A landscape with many valleys, sampled at points; each row gives a point and its height.
A ball rolls from a point to the lowest of its 2 nearest points, and stops where none of them is lower. Distance is the straight distance between rows; heights are no part of it.
semu: [196 157 130 163 109 127 160 142 135 165 109  56  98 150 132 138 158 107
  89  63 108  99]  h=704
dipot: [158 160 106 141 139 106 138 147 140 138 117 113 118 113  98 158 117 166
  39  72 132 168]  h=634
lesor: [ 88 107 145 113  98 109  90 103 115 113 161 152 145  56 138 155  96 159
 167 133 146 158]  h=384
Naze: [185 121 141 139  86 171 167  96 115 192 137 140 104 122 184  83 107 105
 126 161 157 124]  h=444
Gup: [ 93 111 174  97 138  77 151 127 133  99 114  88 132 161 140 119  82 110
 149 121 183  81]  h=226
biri: [131  94 171 119 117 123 142  98 107 131 129 147 159 180 149 140  96  92
 147 143 143 101]  h=688
Korit: [103 194 144 166 167  94 111 149 108 159 103  94 140 158 120 125 189 136
 119  58  82 156]  h=656
Far: [ 91 100 108  94 142 138 133 139 130 105 116 173 145 108 129  79  87 111
 185 190 122 122]  h=350
fek: [ 85 194 147 196 175 125  89 139  82 143 111  97 143 142  98 126 183 115
  92  80  97 183]  h=679
pas: [152 179 140 149 129  94 149 138 128 168 102  87 116 145 134 124 160 147
 119  60 114 113]  h=686
kiz: [111  89 113  79 152 113 176 157 137 109 116 130 149 101 123  48  83  88
 177 147 130 129]  h=341
fogef: [114 150 140 139 127 161 126 115 148 132  83 125 111 216 125  89 152 100
 162 164 147  60]  h=696
tilik: [ 92 145 119 152 144 168 112 160 131 123  95 144 117 193 124  90 170  92
 189 167 109 105]  h=700
Fipi: [117 137  97 116 158 129 140 132 132 126 104 113 140 141  93  90  96 136
  61 130 166 160]  h=668
loro: [183 138 123 156 108 142 140  77 104 185 159 147 152  97 127 130 131 114
  74 145 100 131]  h=487
Fup: [124 141 141 165 114 127 124 162 132 131 140  96  94 123 135 129 173 119
 166 123 123 108]  h=266
tib: [129 123 147 127 119  90 133 150 123 130 126 103 169 141  95 149 144 130
 146  61 111 159]  h=591
leb: [130  89  86  91 138 108 116 133 166  62 153 122 135  99 104 168 110 148
 113 145 128  93]  h=439
guliv: [ 78  98 125 136 124 119  92 139 108  87 121 118 156 145 124 133 134 115
 146 131 133 132]  h=324
nir: [127 199 162 153 133 163 122 122 130 158  98 166 102 196 121 162 151 144
 102 123 129 120]  h=450
Muza: [110 173 149 163 140 133 114 161  93 145 131 156 111 133 151 179 163 137
 134 111 103 158]  h=248
Gitu: [109 137 142 124 123 125 124 107 165 113 145 107 126 100 105  98 144 115
 181 166 141  60]  h=260
Vov: [106 143 169 142 118 114 103 161 121 118 119 135 154 156  91 171 167 133
 188  73 123 179]  h=610
zop: [ 71 131 178  85 139 159 103 103 151  72 115 204 139 184  79 180  86 131
 160 161 163 152]  h=389
bosi: [120 149 166 147 119 173  97 133 113 121  97 172 106 222 140 193 165 129
 128 132 108 115]  h=432
bataf: [ 56 155 146  99 159 170 101 126 158  79 134 193 130 139  70 170 118 116
 176 190 124 131]  h=377
zivuv: [192  89 107  74 148 106 185 139 141 119 169 111 113  66 170 148 105 139
 109 137 122  97]  h=280
gon: [ 78  96 174 112 109 132  76 106 131  72 106 174 148 197 112 165 107 131
 169 148 149 118]  h=404
Marus: [139 146 157 135 101 122 141 135 148 151 132 112  91 117 148  91 151 137
 191 135 154  91]  h=225
Deviz: [116 100 111 149 109 126  84 125  95 119 119 136 163 142 139 139 138 137
 106 117 107 148]  h=372
ralug: [126 118  91 151 118 123 104 147 102 136 100  91  77 133 219 131 144 160
 106 112 115  93]  h=442
Pobi: [191 134  90 139 130 140 146 143 153 145 154 143 122 100  93 161 156 141
  95 115  83 141]  h=379
mafu: [131  97  95  98 123  85 129 194 149 107 137 119 117  98 125 145 142 165
 169  72 108 160]  h=533
fodut: [ 74 123 129 142 120 135  83 113 135  86 149 113 137  96  91 123 138 127
 159 164 151 111]  h=288
rivuv: [205 109 150 134  81 144 156  70 117 175 151 129 102 115 181 131  90 122
  89 145 156 106]  h=457
Gatu: [ 78 171 109 184 166 141  92 124  80 150 116 102 138 120 123  78 167 112
  91 137 110 170]  h=693
Pafi: [ 76 126 114  98 151 137 111 118 157  86 122 182 130 124 110 128  90 124
 163 199 134  96]  h=363
Zilak: [150 127 111 150 108 148 130 180 138 112 110 102  69 170 138 157 163 123
 126 118 132 105]  h=317
Basip: [156 129 108 168 107 179 116 110 101 173 116 149 136 167 140 105 155 102
 122 149  97 131]  h=711
zufir: [173  70 100 135  82 151 126 157 160 100 163 108  97 102  98 136 135 113
 131 138 143 112]  h=483
Kinit: [181 107 102 151  95 135 116 138 119 131 150 160 149 113 109 192 132 138
  84  96  83 169]  h=422
goz: [164 123 154  76 162 117 171 134 199  87 106 128 100 190 101 144 101 124
 159 150 162  53]  h=113
suga: [124 111 121 114 142 136 151 100 107 147 107 146 153 175 156  99  93 102
 100 156 135 117]  h=683
remo: [169  70 171  91 132 111 199 105 121 128 155 102 112 135 184 134  70  81
 110 148 166  85]  h=168
lun: [130 117 127 126 129  88 136 176 103 128 136 106 130 107 159 165 142 144
 120  69 105 159]  h=564
Gabeb: [ 74 130 158 141 124 139  78 108 127  76 127 110 172 156  43 175 123 104
 102 114 159 165]  h=191
per: [138 139 147 202  83 107  53 104 102 137 131  95 132  71 160 121 175 153
 123  86  88 132]  h=412
maru: [163 106 129 115 107 124 170 155 134 156 149 126 130  97 127  80 132 121
 161 109 134 155]  h=273
bon: [ 82 193 146 141 160 121 105 152 137 132 104 131 136 163  73 136 180 150
 157  75 111 190]  h=628
zozun: [167 124  89 127 115 158 162  95 119 194 114 107 118 116 185  42 127 122
 119 145 117 111]  h=423
Ginob: [172 127  88 128 149 162 152 111 139 132 152 123 104 106 128 130 114 114
  69 178 138 107]  h=285
Zuk: [127 158 182 136 125 123 129 125 141 120 134 127  83 172 135 198 131 122
 135 135 157  66]  h=115
namav: [100 166 115 103 147 111 142 143 159 137 119 146 114  92 101  82 114 161
 166 137 156 142]  h=543
vir: [118 117 176 133 110 125 135 100 121 134 115 113 126 191 161 108 122  92
 176 157 153  62]  h=692
vagab: [181 128 100 140 125 157 155 140 146 144 116  87  69 158 167 138 142 111
 119 139 134  79]  h=364
tev: [ 88 137 160 142 121 158  91 111 123  92 130 143 127 166  76 171 116 118
  74 145 171 154]  h=143
kopo: [129  86  79 147 110 118 102 123  95 123 107  51 112 111 200 107 147 137
  84  89  94  98]  h=490
Dinu: [152 120 156 148  87 122 120  67  91 167 154 145 152  99 169 139 110 131
  98 129 124 125]  h=473
vufa: [ 80 145 131  90 188 148 141 117 157  73 122 133 148 142  37 147  69  97
  95 169 175 143]  h=141
Mogu: [121 149  79 153 130 107  94 138 118 155 103 128 119 100 155  93 155 193
 102  80  95 164]  h=633
kigem: [180 132 111  90 170 135 202 121 139 151 135 127 124 113 137  91  97 103
 101 161 138 113]  h=237
napo: [112 152 125  59 198 125 170 121 161  97 124 173 153 116  73 139  57 112
 131 175 148 151]  h=178
tise: [ 84 169 154 149 131 116 102 135  85 150 121 164 135 111 164 139 136 164
 153 119 127 191]  h=313
toza: [184 160 140 135 126 154 170 110 134 178 159 176 130 116  96 146 115 119
  97 145 140 158]  h=504
teg: [135  70  71 116 113 143 111 139 170  83 136 125 119 112 100 108 122 137
 132 159 133  99]  h=465
pel: [100 146 115 108 121 117  95  92 143 148 129 178 184 100 101  99 136 171
 188 129 105 167]  h=565
pezez: [172  93  96 107 112 111 154 111 140 119 171  84 114  38 158 136 128 150
  91 112 118  92]  h=347
Tofuv: [135 158  93 127 133  84 115 134 146 148 123 122 118  89 121 136 137 200
  91  70 108 155]  h=606
kuf: [178 141 142 179  70 113 111 108 124 169 143  92 114  53 158  99 164 148
 120  61  82 135]  h=375
rek: [129 170 166 149 140 144 139 156 119 132 152 148  79 144 133 223 150 121
 118 136 127 109]  h=170
Mes: [105 115 175 136  97 162  81 130 122 109  99 192 125 221 138 162 144 135
 176 143 131 122]  h=419
zafo: [117 189 112 129 165 130 158 144 143 173 140 150 115  98  99  97 136 141
 137 133 131 178]  h=534
dute: [146 124 134 150  85 116 131 132  98 174 137 119 126  78 166  82 143 146
 136  97 118 163]  h=323
mekup: [109 148 132 129 141 137 131 101 109 156 107 156 153 156 124  95  95 129
  84 150 163 161]  h=676
nele: [142 139  89 125 163 110 154 133 121 124 120  85 137 120  98 124 107 131
  19 103 138 149]  h=654
Pedim: [149 128 122  70 184 126 193 131 145 117 121 177 147 142 118 119  74 107
 119 176 131 122]  h=203
Mabif: [120 121 114 128 121 118 101 141 135 139 149 169 154  98 116 128 161 150
 202 121  75 159]  h=580
noto: [108  79  86 110 145 107 134 151  96 128 107 103 170 133 157  67 127 121
 121 102  92 144]  h=360
magu: [ 54 142 163 142 125 111  76 113  79 117 138 154 155  80 163 151 118 152
 181 132 141 197]  h=355
dov: [164 198 126 140 156 149 179 156 129 184 142 162  99 110 109 131 142 132
  99 133 124 171]  h=520
Nat: [132 133 163  98 138  94 151 112 164 100  92  93 119 203 109 130  98 125
 124 111 181  69]  h=177
taka: [ 48  93 137 121 130 125  63 118 108  55 123 127 182 146  84 162 110 110
 144 140 145 169]  h=259
Kes: [165  80 111 115  85 121 126 174 158 103 157 129 117  94  90 157 122 153
 137 100 148 162]  h=503
Nefaf: [101 161 132  93 131 113 130  87 164 146 120 161 172  98  80  69 110 151
 180 141 144 133]  h=553
Memu: [143 133 171  95 137 118 154 156 169 100 117 142  77 182 134 173 115 134
 176 146 160  63]  h=65
dag: [ 96 158 146 122 165 162 138 117 137 106 130 146 121 166  80 158 103 107
  82 174 166 124]  h=92
Gabin: [129  98  74 126 130 144 135 121 100 159 125 118 144 115 172  52 131 106
 130 143  96 126]  h=395
tuso: [103 123 117 177 117 174  77 122  97 128 103 134 126 178 160  96 174  98
 153 171 113 107]  h=705
Pegu: [193  79 122  92 135 132 194 145 141 112 159  77  87  89 169 136  96 103
  99 146 158  98]  h=227
tiru: [117  88 174 108 135  94 168 115 113 107 132  77 121 147 164 132  69  93
  92 127 186  98]  h=204
Dabot: [131  96 117  97 133  95 136 107 141  93 169  77 153  78 110 134 118 122
 107 128 126  88]  h=405
pofen: [102 107 143 156  87 102  60  89  96 113 154 122 156  51 142 148 147 155
 140 108 113 148]  h=411
fen: [139  93 126  84 126 104 167 135 139 139 167 110 160  51 136  73 126 121
 162 107 106 140]  h=303
zumo: [ 97  82  85  85 159 102 144 155 130 118 129 122 168  89 130  51 120 114
 168 109  90 153]  h=328
zifef: [145 116 116 164 101 149  87 125  97 126 121 163 175 150 101 156 148 125
  92 102  87 190]  h=413
Tak: [155 102  90 120 116 146 137 129 124 140  97 102  81 152 208 111 120 139
 126 141 128  79]  h=402
Lakor: [184 142  70 159 128 173 125 146 149 144 156 139  78 101 114 148 156 126
  86 156  97 125]  h=333
Soras: [139  83 118 126  90 100 109 109 108 130 130  91 142  98 189 119 152 147
 139  93  90  88]  h=530

Call two points neighbours if one is among the 2 nearest of the other. Go from one point of each pair to the other, from neighbour to neighbour, staying as low as possible. Name the highest point that can't be avoided.
maru and remo => per
Tofuv and zumo => Mogu
remo and Memu => Gup
dag and Marus => guliv

For each start below, name the point where the ball stops.
gon => zumo
pel => zumo
kopo => Marus
Ginob => dag
tuso => Tofuv
tib => remo
loro => zumo
pofen => Memu
leb => remo
